Points on a hilly landscape, in no order, each with its height.
A climber steps from a point to the highest of its 2 nearest points, and stops where none of them is higher. Distance is the straight distance between rows; heights are no part of it.
tul: [-18   0 -17  11  -5  15   9   6  22  39  -2  26  -8  10 -18  15  15  26
 -11 -15 -21   7   5  20   6  16  43  16  23 -20 -14  -3 -15  21  12 -16
 -25  11 -19 -12 -21   8  -1   3   7]  height 171
Lup: [  7 -13 -18  -8  32  15  -8  -8 -52 -19 -12  -7 -38   5   9 -16 -51  -1
 -11 -13 -10  -7  20  -4 -29   9 -17  28 -14  -7  -6   5   8  -2 -22 -26
   3 -18  -8  15  -7 -10   8   3 -16]  height 554
Pagum: [ 24   1  11 -21  -1 -18  -2   3  16  -5   5   7  19  -4  10  -9  30 -24
  18   7  22   2 -17  11   8 -30 -14 -17 -18  15  14  -4   1 -12  13  19
   1  10  37 -15  26  19   3   2   5]  height 296
lof: [ 21   2 -22  -6  14  13   9  -6 -39   0 -18 -14 -18  -2   3 -21 -28   4
   0 -15 -15   2  12  -9 -38  -4 -49  14   7 -12 -24   1  -7   0  -9  -6
   3 -15 -27  10  -3 -20  14  15 -11]  height 658
Numad: [-28 -12  15 -17 -29   4 -14 -18  -2  -8 -20  -1 -13   9 -48  18 -11   2
  -1  14 -11  12  -3 -24  -5  15  -2 -13  -3  26  10  31  -6  -4  -2 -23
  14 -11 -26   5 -39 -16 -28   3  15]  height 286
kogub: [ 22   9  -7   4  14 -28  12  16 -18  15   7   0   7  -9  24 -11 -13  -9
   0 -10 -17  -9  -2  22  -5  -6 -37  -3 -19 -29  15  -8  -2  -3 -11 -15
 -13   5   1  -2  21  13  14  16 -26]  height 106
Tib: [ 12   8   5   3  32 -55  -3  -1 -29   8  26 -17   0 -20  17  -9 -26 -15
 -25 -14  21 -20  18  13 -13 -21 -22 -17 -17 -21   1 -30  24  -3 -10 -11
  -2   2  -3   0  16   3  11  -4 -25]  height 158
Teb: [  0  15  25  37 -14 -26 -11   8  12  -4  10   5  15   7 -17   4  -3 -10
   5  20  15   9   3 -13  23  14  29 -38  27  14  -9  -1  26 -20   0  13
 -23  19 -14  -8   3 -12 -14 -16   8]  height 547
togi: [ 12 -20 -19 -44  -4   7  10 -12 -16 -21 -15  -2 -12  15   8 -13   1 -21
  -5 -24  25  28   8  -5 -21 -27  -5 -19 -15   0   0   7  -7   2   4   0
   8 -30  38   5   3  14  29   7  11]  height 407
kupi: [  6 -31 -11  17   7  28  11  32  -5  10 -28  -4  -7   3  12  10   1  12
   0  15  -5  33 -21 -14   8  22 -11   9  37 -15   4  -1 -23   9 -13 -24
  -5  -7 -45   8  -6 -19   2  14 -11]  height 272
vapot: [ -1 -19 -13 -17 -25  17  19  -2 -10  19 -37   0  -7   7  -5   4  12  18
  -4   3 -28  15 -18  -8 -14   5 -42   6   7 -11  10  18 -41   9  -8 -33
  14 -13 -24   1 -12 -13 -10  17   8]  height 206
bok: [-15  45  -2  38 -10  -7  -5 -16  16  20  25  -9   6  24 -34  -3 -16  29
   9  -3 -30 -24   5  13 -24   1   4  -3  28   1 -35  15  13  -6  10  13
 -32  13 -27  -2 -22 -22  -1 -15   5]  height 103
Tafez: [-11   2  -1 -28  18  14  -5 -29   5 -26  14  -2  -5 -23   1 -19  18  12
  12 -11  -3 -30  12  16 -18 -14 -19  37 -32  10  14  12  -6  -2   3  10
  31 -23  36  -3   9  17   0  -6  -2]  height 610
baf: [  3 -30 -22  40  24  39  -3  24  -2 -11 -11   0 -15  10  20   0  -7  -2
  -1   6  16  44 -11 -20  13  26  34  17  51 -14 -12  -6  -8   7  -5 -13
 -13  -4 -35  12  -5  -9  13   2 -13]  height 319
tuk: [ 16  37 -16   8  -1   5  -4  25  35  41  11  19  28  29  -7  14  33  17
  16  -3 -12  -9   8  26   0  -8  24  -2  -4  -8  -7  -4  -2  -6  13  33
 -42  23  31 -19   4  32  23   9   8]  height 111
ruv: [ -5  -3 -22  30  46  30   4 -11 -22 -14   7 -24 -22 -20   6 -10   0  34
   0 -26   6 -16  22  17 -27  -4  13  42  21   2 -40 -32  -2   7  25  29
   1  -2 -21   0 -11 -10  -3 -15 -11]  height 268
Lozup: [ 42  13 -15 -18   5  -9   0 -20  -3 -18   2  -7  16  16   7 -11  27 -18
  28   3   8   3 -16  12 -13 -51 -31 -15 -20  12 -14   2  12 -19  17  30
   7  16  24 -19  18  19   5 -11  14]  height 336
todom: [-19 -11  16 -36 -23   3 -14   8  -5   4  -6   3 -30  23 -34  10 -28 -20
 -13   1 -19   4   2  -1   7  30  40  -3 -19  11  29  25 -12  15   9 -50
   2 -14  12  10 -27  12   6  20  -6]  height 182
Budu: [-20  20  48   2 -16 -13 -19  33  47  24  32  -2  26   2   0   4   6 -15
  22  19  -1 -19  -4   3  15  15   5  -9  14   7  17   5 -20   3  13  28
  -3  19  19 -20  11  -7  -2  14   2]  height 390
dilap: [-26  13  -2 -26 -25  15  -5  15  21  23  -7  15 -22  20 -34   9 -22   1
  -4 -14 -31   4   3  20   5  28  54   8  -1 -17  16  15 -19  31   7 -43
 -17  -4  21  10 -24  26  12  12   2]  height 157
Pidit: [-13 -34  11  -9  -4   9   2   9  14  -2 -10  -2  -6  -9   8   5  12  -4
  -6   4  13  19  -7 -12  21  12  30   2   3   5  17   0  -9  10   2 -10
  23  -3  12   8   3   1 -10  -5  -2]  height 505
nede: [ 23  11 -17  43   6 -25  -3 -27  -2  -2  16  17  20  15  20  11  12   7
 -13   6   1  -6 -20  11  24  -5   8   5 -31 -16  -1 -19  41 -15 -21   4
 -39  32 -14  -6  13   7 -19 -27  -3]  height 204
Lum: [  6 -17   5 -32  23  -6  17  43   7  22   2  -9   0 -26  44  10   1 -20
 -11 -13  12  20  10  12  24   5   6 -10   6 -27  32 -31 -24  10   8 -12
  12  -4  35   4  28  39  32  31 -26]  height 484
guno: [  5 -19   5  22  -7  29  -7  16   3 -33  -4   6   8   2  19 -15  -4  -3
  25  27  -9  20 -22  -8  18  23  -7   7  17 -11  15  11  -6 -14 -11  -3
  11  -3  -9  14  20  -7  -4 -13  -5]  height 264
mulo: [ 25   9  -8  24 -23   9  -6  17  14  -8 -14   7  20  40  -1   3  18 -16
  28  47 -11  33 -36 -12  18   7   6 -17  27   4 -13  10   7 -14  12  13
 -23  35 -13 -10   0   1  -4  -9  20]  height 32
Geli: [-13  22  -4   1 -15   2   8 -42  29 -15  23  23  12 -11   8   6  14  22
 -30  13  -4 -39 -24   2  21  -4 -19  50 -45   5  30  -6  33 -16 -27  19
  10 -11  12  -7  17  -2 -39  -6  20]  height 448
geziz: [ 19  -4   1  12 -10  20  -3   9 -26 -20 -25 -11  -1  -7   7  -8 -14   0
  16  30 -12  21 -14 -31 -20  20 -69  -1  16   1 -13  23  -7 -13 -31  -8
  14 -10 -43  16  12 -29  -4  -2   0]  height 347
fopit: [ -1  33 -15  18  -3  -3   1 -17  -6  -6  13  -7   6  15 -22 -25 -15  13
  22  -9 -29 -15  11  15 -32 -17 -21  -3  13   3 -28  12   5 -11  14  19
 -20  -3  -8  -3  -6  -7  11  -6   2]  height 126
vutav: [  1  16   0  17  12   2  10 -35  11 -18  23   8  16 -27  24   1  26  23
  -9   2   3 -36  -5   7   7 -17 -24  44 -35  -3  10 -17  20 -11  -8  28
  14  -1   6  -8  20  -5 -21 -15  -3]  height 496
buvi: [  2 -29   7  16  25 -11   3   1 -17  12 -13 -11  -9 -40  21  17  -4  22
 -38  -8  30   1   8 -17  13   3   9   4   2   0  -5 -38   5   8  -5  -8
  24   1 -44   3  -7 -23 -26 -11   1]  height 353
faduk: [ 22  -3   9 -39 -20 -25   7   0  13   1 -17   2  15   6   4  11  34 -36
  15  21  25  -1 -26 -14  14 -47 -26 -29 -16  33  19   8  -2  -5  15  13
  27  17  22 -16  14   6 -10  14  29]  height 261
zibam: [  0 -41   7  -3   1   5   0   7 -13  -7 -28   4  -1 -19  24  10  14   6
 -13  14  20  14 -20 -18  23   4 -13   1 -14   7  23  -4 -15   7 -16 -16
  34  -5   1  16  19  -7 -25   0   6]  height 443
gipaf: [ 35  25  -6  53  21 -22   7  22 -26  -1  22 -15  15 -11  30 -11 -12  -7
  21  10  -7  -6  -1   7 -19  -9 -48 -12  13 -16 -23 -24   9 -20  -3  18
 -14  26 -30  -7  32  -7   5  -5 -21]  height 63
karod: [  8   4 -10 -10  -6   4  -1 -37  12 -29   2  11   8  -2   8 -13  31  17
   3   1   1 -27 -13  11   5 -20 -19  20 -28   9  11  12   9 -10  -5  17
  13 -10  26 -14  11   5 -11 -19  12]  height 553
fevis: [-14   5  40  12 -15  -8  -7  21  20 -13  18  -2  25 -25  30  -2 -11 -32
  21  38   0 -13 -23  -9  29  21 -22   2  -2  10  37   7  -9 -17 -14  -2
  16   6   2  -1  30  -9 -21  15  -8]  height 250
vomo: [  6  -6   6  42   2 -10  -8   5  -6 -21   7  -1   8   4  -7  -4  -7  -1
  -2  10  35  23   3 -22  11   4  39 -31  31  15 -31 -16  29 -13  11  32
 -11  17 -15   3   1 -15  -9 -36  14]  height 451
nosa: [ 29   3 -30  -2   6   2   9  13  28  34 -14  11  11  24   1  21  27  -3
  14   0  -8  27  -6  15   9 -18  16 -11  13 -12 -11  -8 -11   4  16  12
 -30  25  23 -18  -2  42  16   1   8]  height 80
Suvu: [  4  10  33   3  -9 -34  11  14  39  17   4  10  25 -27   9  10  40 -10
 -13  18  20 -25  -7  -9  31 -17  -1  -3   8  25  12 -18  -9   3  22  35
  19  35   4 -13   6 -19 -29   6  24]  height 278
nif: [-11 -33 -14 -47 -19  47  12  -2  -3 -11 -37 -13 -25   5  13   4  11  -9
 -15 -20  21  23   7 -24 -10 -11   7  -5  15   2 -15  11 -35  31  12  -2
  32 -37  16  16 -20  -9  18  25  14]  height 518
Puzer: [ -7  -2 -20  -1   6  38  -6  17  19 -10   2  -1   9   6   0 -22  13   3
  27  -4 -13  15   5   3  -8  -4  24  -1  30   6 -10   3 -15   3  22  27
 -13  -7  20   5  -4  16  27  -7   2]  height 457
Fetef: [  8 -11   8 -19  24   3   8  33  -4  -7  10 -19  -1 -22  26 -10   0 -14
   2  -8  18  19  15  -1  -3  -3   6  -7  19 -15   6 -21 -16   4  18  15
  14 -11  22  11  22  13  41  21 -22]  height 395
kotuk: [-21 -12  13 -45 -32   7  -7  -8  11 -11  -9   2   1  15 -31  -7  20 -28
  12   2   6  12 -10 -25   0 -17  14 -34  11  39  13  29 -16   7  19  10
  21 -19  24   1 -16  -1  10   9  24]  height 202
Rodu: [-20  20  23  11 -13 -14 -15 -11 -15  -5  22   2 -12   0 -23   8 -48 -16
  -2  20 -40 -20  -1  -2  -4  19 -16  11 -21   7  15  37  12  -8 -22 -43
  -3 -16 -25  12 -13 -13  -7   6 -21]  height 230
tosi: [  4 -10 -15 -55  -2  12   9 -19 -38 -12 -21 -21 -17   5  -2  -7  -8 -13
 -12 -33  22  -1  24 -15 -33 -32 -24  -7 -14  -3 -22   6  -8  10  -3  -7
  22 -34  11  10 -14 -11  30  26   6]  height 464
refo: [  1  21  11  11 -12 -40   4 -19 -15   2   7  -1  10  -3 -14   5 -18  -4
  -2   5 -12 -11   6   0  -1  -4 -28 -21 -10   5  -2  19  23 -19 -14 -16
 -11  -2 -32  -5  -7 -12  -8  -6  -5]  height 292
Kilob: [ -4 -21  -4  -3  32  -1  14  -2 -11  14  -4  -8 -14 -50  39   8  22  26
 -34 -24  15 -12   8  11   3  -3   8  32  -5   3  -3 -38  -5  27  13  -6
  40   6 -19  -2  11 -10 -23  -6  -6]  height 414
lotim: [ 16   5 -26 -18 -10  -8  12 -48   5   2 -12  22   2  17 -25  -4  38  21
  -8 -21   6  -7  -1  15   2 -26  19   4 -13   5 -22  -1  15   2   4  16
 -12   4  27 -17 -27  14  -5 -26  32]  height 419
mak: [  2 -26  -1 -26  21  -2  17  14  -3   9  -1  -6 -13 -28  34  -4  11  -3
 -10 -22   8   5  12  12  12   2   5  11 -19 -18  21 -16 -11   9  -1 -14
  28  -9  35   4  24  30   6   9 -13]  height 589
tera: [-14 -17  -7 -34 -35  31   3   3  17 -13 -22   9  -9  19 -19 -12  12 -11
  13   9  -9  29 -12 -16  13   5  16 -15  12   8  23  32 -20  12   7 -11
   4 -24  32   8 -21  11  15   8  20]  height 185
Nuzu: [ -4 -16 -23 -38 -10   0   3 -54   5 -13 -12  14 -12  18 -24 -11  20   0
 -10 -27  16  10  11   6  -4 -18  40   2 -24  10  -4  15  13   6  -2   0
   2 -21  46  -5 -19  24   3 -25  28]  height 459
fef: [  5 -29  -9  47  17  26   0  14  -2 -11  -7  -2   3  -1   7   3   9   5
  -9   5  28  33  -6 -16  19   8  40  -4  46   2 -29 -26   8  -2   3  11
 -13  13 -40   0  -8 -14  -7 -21   4]  height 375
Lam: [  9  14   4  18  27 -30  -1  -4 -42 -13  21 -18  -1 -24  11 -15 -33 -11
  -8  -4   9 -20  19   0 -22 -11 -36  -9  -1  -1 -21 -13  25 -20 -14   5
  11 -11 -18   6  16 -10  -2 -12 -17]  height 125
Butuf: [ 25   6   6  13 -17  -1   2  15  -9 -21 -10  -5  14   5  13  -7   3 -14
  24  35  -6  14 -24  -9  -6   6 -47 -13   4   2   7  18  -7 -17 -10  -4
   6   3 -19   3  20  -8  -5   0  -1]  height 303
sasun: [-17  -4  -8 -26  -9   9  16  -5 -24  17 -22 -14 -21  -6 -18   6 -21  20
 -13  -8 -35  -7   1  -1 -22  14 -28  16  -4  -8  -1  12 -29   7  -5 -46
  19  -7 -42   3 -32 -17 -16  18  -7]  height 231
Punal: [-15  -5  28  28 -18  26 -12  11   8 -33   8   4  18 -14  31  -2 -16 -11
  22  49  -7  -1 -31 -17  30  30 -15  17  -1   9  24  16   4 -22 -25  -5
  22  -6  -3  12  23 -11 -24 -11  -9]  height 235
Nabo: [ 37   9 -13  12  29 -30  12  17 -22  16  -2 -10   4  -6  16 -10  -7  -7
  -3 -13  -1   2   5  14 -24 -23 -29 -14   9 -23 -17 -22   2  -5   8   7
 -18  14 -20  -6  19   8  21   4 -16]  height 76
Momat: [  9  35  14  48  17 -22  -3  14 -23 -18  41 -25   1 -15  24 -28 -37 -12
  24  12   0 -19  13  12 -19   0 -31  -7  12  -5 -23 -10  19 -24   2  16
   1   0  -9  -1  35  -5   6  -7 -24]  height 95
Kube: [-13 -20   6 -37  -6   5  -9   2 -43 -11 -34 -11 -27   7 -14  27 -25 -23
 -21  -4  26  18  15 -35 -14  17 -19 -18 -18   2   9  10  -1  11 -19 -33
  23 -24  -4  22 -27 -21   9  28   0]  height 381
naza: [  6 -40  -3  -9  -9   5  -3 -14 -27 -23 -38   6  -6   1   3  14   8   2
  -9  11  34  31 -10 -31   1  -5 -21 -22 -17  10   5   9   6  -6 -29  -7
  15 -14 -12  11   1 -10 -20  -7  25]  height 385
Vasa: [ 19   3 -20 -21  12   1   1 -15 -52 -20 -21 -15 -15   6  -2  -9 -26 -10
  -6 -18  22  -1  24 -33 -38  -9 -43 -14   2  -2 -36   1  11   1 -13   3
   5 -30 -17  20 -10 -27  26  15  -1]  height 548
nifu: [-18 -10  -9  -7   4   1  11  -2  -6  24 -17   2 -21   2 -12   4 -13  18
 -21 -19 -25   1   9   8  -5  14  16  11   8 -17 -10  -3  -8  15   7 -35
  -7   9 -29   0 -25  -7  -6   7  -2]  height 201
melo: [  0  16 -12  18  41  -6   7 -17 -27  -2  27 -29 -13 -26   7 -12  -5  30
  -4 -40  -2 -29  30  24 -34 -21 -18  25   4  -7 -39 -35   7  -1  11  21
   2   2 -13  -8   3  -2   2 -12 -12]  height 232
bep: [-17 -18  -8 -16 -32  24  12  13  28  18 -29  11  -8  25 -21   5  -2  -8
  -4   0 -24  34  -6  -5  21  25  44 -10  23 -10  17  16 -25  19   7 -33
 -14  -4  10   3 -31  18  12  11   7]  height 161
fur: [ -9   4 -15  29  -1  42 -20  28  35 -15  13  15  23  19   8 -19  16   6
  35  23 -14   9  -3   1   8  20  27   4  26  -2  -2   7   3 -11   6  32
 -34   9  26   2  16  23  22 -10   1]  height 396
dupof: [-22 -10   8 -27  -8  -4 -13 -18 -36  -7 -32 -13 -27   6 -41  31 -35 -11
 -11   5   4  23  13 -29 -16  28 -16 -26  -7   6   6  12   6   5 -13 -23
  14 -17 -40   9 -48 -34 -18  20  13]  height 326
lari: [ -6  26   2  26 -10 -21   2   0  18  52  14   3   2   8 -32  14   9  28
 -12  -8  -9 -20  14  13  -8  -4  19 -10  27 -10 -29  -9  -1  13  17  15
 -20  23 -21 -12 -25 -15  -8  -9   9]  height 128
zab: [ 26   4 -17   7  11 -25   7  -1  -1  13   5  16  12   8  20  -4   2  -2
  -5 -17 -13  -3  -1  28  11  -9   0   9 -36 -23  20 -10  14  -3 -14 -17
 -37  16  19  -3  16  35  10   2 -20]  height 137
favi: [ 19 -16 -11  -8 -21  32  21  22  -2  13 -38  -2  -1  12  -2   6  12  -1
   3  12 -16  30 -21 -21 -10   1 -34 -18  31  -6  -4  16 -34   9   2  -6
   3  -6 -33   6 -15 -19  11  28   7]  height 233
dete: [ -8  24  16  -3 -25 -17   2 -10  -6   3  10   5  10   4 -25  -7 -14  -3
   7  12 -41 -20  -6   3 -13   3 -35   0  -5   1   6  31  -8  -8 -11 -21
   3  -3 -13  -1  -6 -13  -6  13  -9]  height 258
Deru: [-16 -28   3 -15  24  -1  18  14   5  22 -10  -3 -14 -40  38  19  20  10
 -35 -31  27   7   6  13  30   2  34  11  -5 -15  10 -33  -7  25  17  -7
  25   0  12  -4   8  13  -8   5  -7]  height 488
mame: [-22  40  -2  17   5   2 -27 -10  13   2  32 -19  -8  29 -34 -20 -24  11
  25  -8 -16 -26  23  31 -40   3  10  -8  12  19 -26  13  11   2  27  31
 -19  -9   9   5  -5  -2  23  -5  -5]  height 150
Lon: [-26  35  13 -11  -7   3 -16  -3  19  20  23 -11 -13  14 -35  -4  -6  13
  16 -10 -26 -27  18  26 -28   7  16   4   4  13  -9  17 -16  17  26   6
  -6  -7  10   2 -19  -1  10   7  -3]  height 174
tumoz: [-14   2  40 -13  -4 -15  -8  29  20  -8  37   0  28 -12  24 -15 -12 -46
  21  19  12 -16  -7   4  23   7 -17  -7 -14   8  33   3  -8 -10   0   6
   2   2  32  -9  44  15  14  16 -17]  height 293
met: [-12  24 -19  40  10  47 -23   4  16 -30  20   3  18   8   7 -19   7  27
  34   9 -17 -18  -1  11  -6  11   6  24  16  -2 -12   6   7 -18   7  35
 -16   0  13   2  10  14  17 -20  -7]  height 345
satul: [-22  16   8  -9 -17  -6  -6 -11  17  29   3   0 -10   9 -44   6   2  11
  -2 -11 -14  -7  10   7  -7   3  33 -11  19   9 -17   8 -10  18  23   7
  -8   7  -7  -2 -34 -10  -7  -3  14]  height 152
muga: [-17  18  43  14 -12 -48 -17   9  22  22  29  -2  12  -7 -22  15 -13  -2
  -6  13  13 -23  12 -10  18   0  24 -38  13  16  -1 -10  20   0   2   6
  -6  14 -20 -13  -6 -16 -17 -12   6]  height 552
Fizo: [ -1  -4  15 -16   2  -5  -6  25   4 -15  16  -7   7 -14  16 -19  -6 -20
  26   9   1   2  -7  -1  -1   0 -16  -5   1  -3  19   5 -15  -4   2   7
  16 -10  19   0  33   6  19  11 -20]  height 335
Mib: [ -5 -17 -16 -17  -4  22   2 -24  26  -3  -8  25  -6  12 -14   4  18  12
  -4 -17  19  16   6  10  22   5  72   7 -10   2  -1  -2   9  12  -2   8
  -8  -6  48   0 -11  26   3 -25  26]  height 509
zil: [-24 -14   6  -3 -20   6  -4 -14 -11   1 -31  -1  -6  -5 -18  19 -20  22
 -11  25 -34   0 -10  -8  -3  21 -28   9 -10   6  20  28  -7   0 -22 -45
  16  -9 -36   6 -32 -22 -35   4  -2]  height 257
fufo: [-16   7   6 -18 -13   6   3 -21  32  -4  10  25   7  -9   0  14  33  20
 -17   6  12 -24 -17   8  29   4  19  39 -32   6  36  -7  11  11 -12   4
  19   1  28  -3  11   2 -28  -4  15]  height 408
kamol: [ -1  16   0  26   2 -34  -5   6  -7  12   9  -2   1  19 -21  -4 -41   3
  -4 -10 -18  -3   8  10 -10   5  -3 -20   5 -16  -4   8  12   0  -4 -18
 -28   8 -22  -2  -5  -3  16   1 -12]  height 245
Kefut: [-14  28  44  27 -11 -28 -11  12  36  14  36  -3  23  -8  -3   9   4 -10
   9  21  18 -30   4  -4   9  -1   9 -19  18  21  -1 -10   2  -4  20  37
  -2  20   3 -18  19 -23 -14  -5   8]  height 458
Rov: [ -5 -25  -6 -50  -3  26   6  -5 -38  -8 -40 -20 -39   6  15  25  -7  -9
 -28 -23  27  12  19 -28 -12   7  13   3  -8  -7  -7  -5 -16  24   1 -21
  24 -34   1  23 -26 -11  18  35   3]  height 449
lal: [-20  -3  21  -9 -14   5 -17 -10 -13 -11   4  11 -22  15 -27   6 -41 -21
 -14   7 -18 -12   0   0   7  33  20  12 -28  17  33  33   5  -1 -27 -47
  -2 -10   3  16 -17   5  -9   1 -23]  height 203
Tadu: [-10 -19 -16 -25   2  41   9  11  10  -8 -17 -10  -9   0   7 -14  16  -1
   6 -17  11  23   5  -9 -14 -12  22   1  20   0 -14  -7 -29  22  25  24
  14 -22  19   4 -18   8  23   8   6]  height 520
saf: [ 39   9 -34 -11   2 -12   2 -38   0  -9  -3   6  12  21  -8  -2  32   8
   7 -15  -5  -6 -12  17 -13 -41 -12   4 -23  -4 -24  -1  18 -17   4  27
 -20  17  26 -26  -2  20   2 -27  18]  height 378
Timek: [ -4 -10   6   6  14   9  -3  -2 -42  -3 -26 -17 -20 -22   3   1 -33   2
  -8  14  -1   5   5 -28 -24  21 -54  17  -6  -1  -9   5   4 -10 -32 -19
  20 -17 -43  20  -1 -23 -19   7 -11]  height 399
kab: [  0   9  15   1  44 -26  -3 -12 -24   5  34 -21 -18 -27  17  -2 -23   9
 -15 -33   4 -29  30  21 -24 -14   3  15 -10 -16 -13 -29  13  10   7   4
  10  -1   5  -4  14   8  10  -6 -27]  height 196
tifo: [  4  22  23  -8 -17 -31  10  14  38  41  21  20  29 -12   4  23  35  -4
 -15   6  14 -28 -12   9  31 -13  13   1 -18  10  29 -18  -8  17   3  17
  -4  26  25 -23  10   3 -25   8  18]  height 320
vefo: [  9 -24  -4  24  13 -24   5 -14  -1   5  -3   9   9 -12   7  10   6  15
 -26 -11  21   8   3  -2  17  -7  24 -11   0  -4 -12 -27  22   1  -5   3
  -7  18 -22  -5  -2  -4 -18 -16   4]  height 295
Kobob: [ -8  10 -20  32  32  34 -12 -14   5 -25  23 -13  -5  -3  -1 -19   8  34
  14 -17  -3 -18  20  17 -20  -5  12  33  10   4 -33 -16  15 -11  15  34
 -14  -1   6   5   4   8  10 -28   0]  height 305
tago: [  9 -13 -17  27  39  16  -6 -10 -59 -20 -15 -16 -33 -16  20  -7 -49   4
 -12  -2   7  -3  16 -22 -22  14 -28  29  -4  -9 -30 -10  24 -17 -38 -12
   4  -8 -37  19   1 -22 -14 -11 -21]  height 469
pogir: [ 28   3  -7  24   2 -32  -1  -7  -9   5   5  14  17   8  31   3  -3 -15
  -9  12  -3   1 -25  11  14 -19 -19  -6 -40 -15  18  -9  31 -17 -25 -18
 -25  23  -3   0  25  14 -14  -7 -14]  height 170
sotom: [ 23  -9 -11  34  10 -24   2 -14 -15 -18  -1  10  14   7   9   5  -4 -10
  -9   2  25  18  -6   0  11   0  17 -20 -10  -1 -11  -8  32 -24 -21  -3
 -24  21 -13  -4   9   1 -11 -28  -5]  height 249
pobo: [ 24  -2 -16  19  -4  21   4  31  21  15  -9   6  10  21   1   3  17  -9
  18  22 -13  36 -19   1   9   4  10 -15  33  -8   2   1 -23  -2  15   3
 -30  20  -9  -3   0  19  18   6  -6]  height 55
nuz: [  9  -1  18 -31 -35 -24   5   2  15   7  -8   4  12  13 -30   4  26 -32
  11   8  23  12 -14 -20  11 -23   1 -53  11  35  13  15  -6  -4  25  19
   8   6  15 -11 -12   1   0  12  28]  height 229
sefor: [ -1 -13  -2  -9  -4 -10   2 -19 -26 -19 -12   2  -2   8 -11  -7 -16  -9
  -1  -1   7  11   2 -10  -3  -4 -21 -14 -14  11   4  21   9 -16 -18 -19
   5 -12  -1   2  -8 -10  -3  -6   4]  height 337
siv: [ -4  15  15  21 -11   0 -13  16  32   0  23   9  21  13  -6   2   7  -6
  22  15  -2  -6  -5   9  17  11  19   2   8   1   5   2   6  -7   5  23
 -24  14  21   1  14  -1   5   0  -2]  height 334
Zeli: [  1  22 -12  22  -8   7   5  11  31  37  14  27  10  23 -20  22  21  28
  -3  -6  -6  -2   1  22  18  11  45   9  12 -19  -9 -10   0   6  -2   8
 -45  24   6 -15  -6  20   7  -7   3]  height 142
Zafo: [-11   1   2 -14  25  11   4   4   6   2  14   2   6 -30  28  -8  18  12
   5 -19 -11 -23  10  13  -3  -1  -7  36 -27 -14  21  -6 -10   5  -1   1
  24  -6  23  -2  19  20   2   9 -19]  height 703
sol: [-13  14   6  -7  -9 -15  -4  17  11  15  15   7 -10  15 -29  -2 -27   0
   1  -6 -30  -7   4  12   4  10  16  -1  -1  -9  22  17  -6  11   1 -29
 -18   1   6   5  -5   8  13  14 -11]  height 205
bof: [ -3  -2  11 -16   1  -6  13   4  36  17   9  24  19 -29  21  11  45   8
 -15  -8  17 -20   3  14  31  -6  19  18 -24   2  19 -19  -2   9   9  18
  10  12  34 -11  15  12 -14  -2  10]  height 365
fid: [-20  -9  14 -19 -11  13 -11  -1  28  -4   3  15  -1   4 -18   6   7  -5
   3  -4   8   2  -3   1  27  14  60  11 -10  17  18   0   5  16   7   0
  13  -1  34   3  -8   9  -2 -11   3]  height 574

For each start below, name the point where the climber stops.
Punal: lof
kogub: Zafo
tifo: Zafo
bep: fid
fevis: Zafo
vapot: muga
Momat: Tadu
zil: Tadu
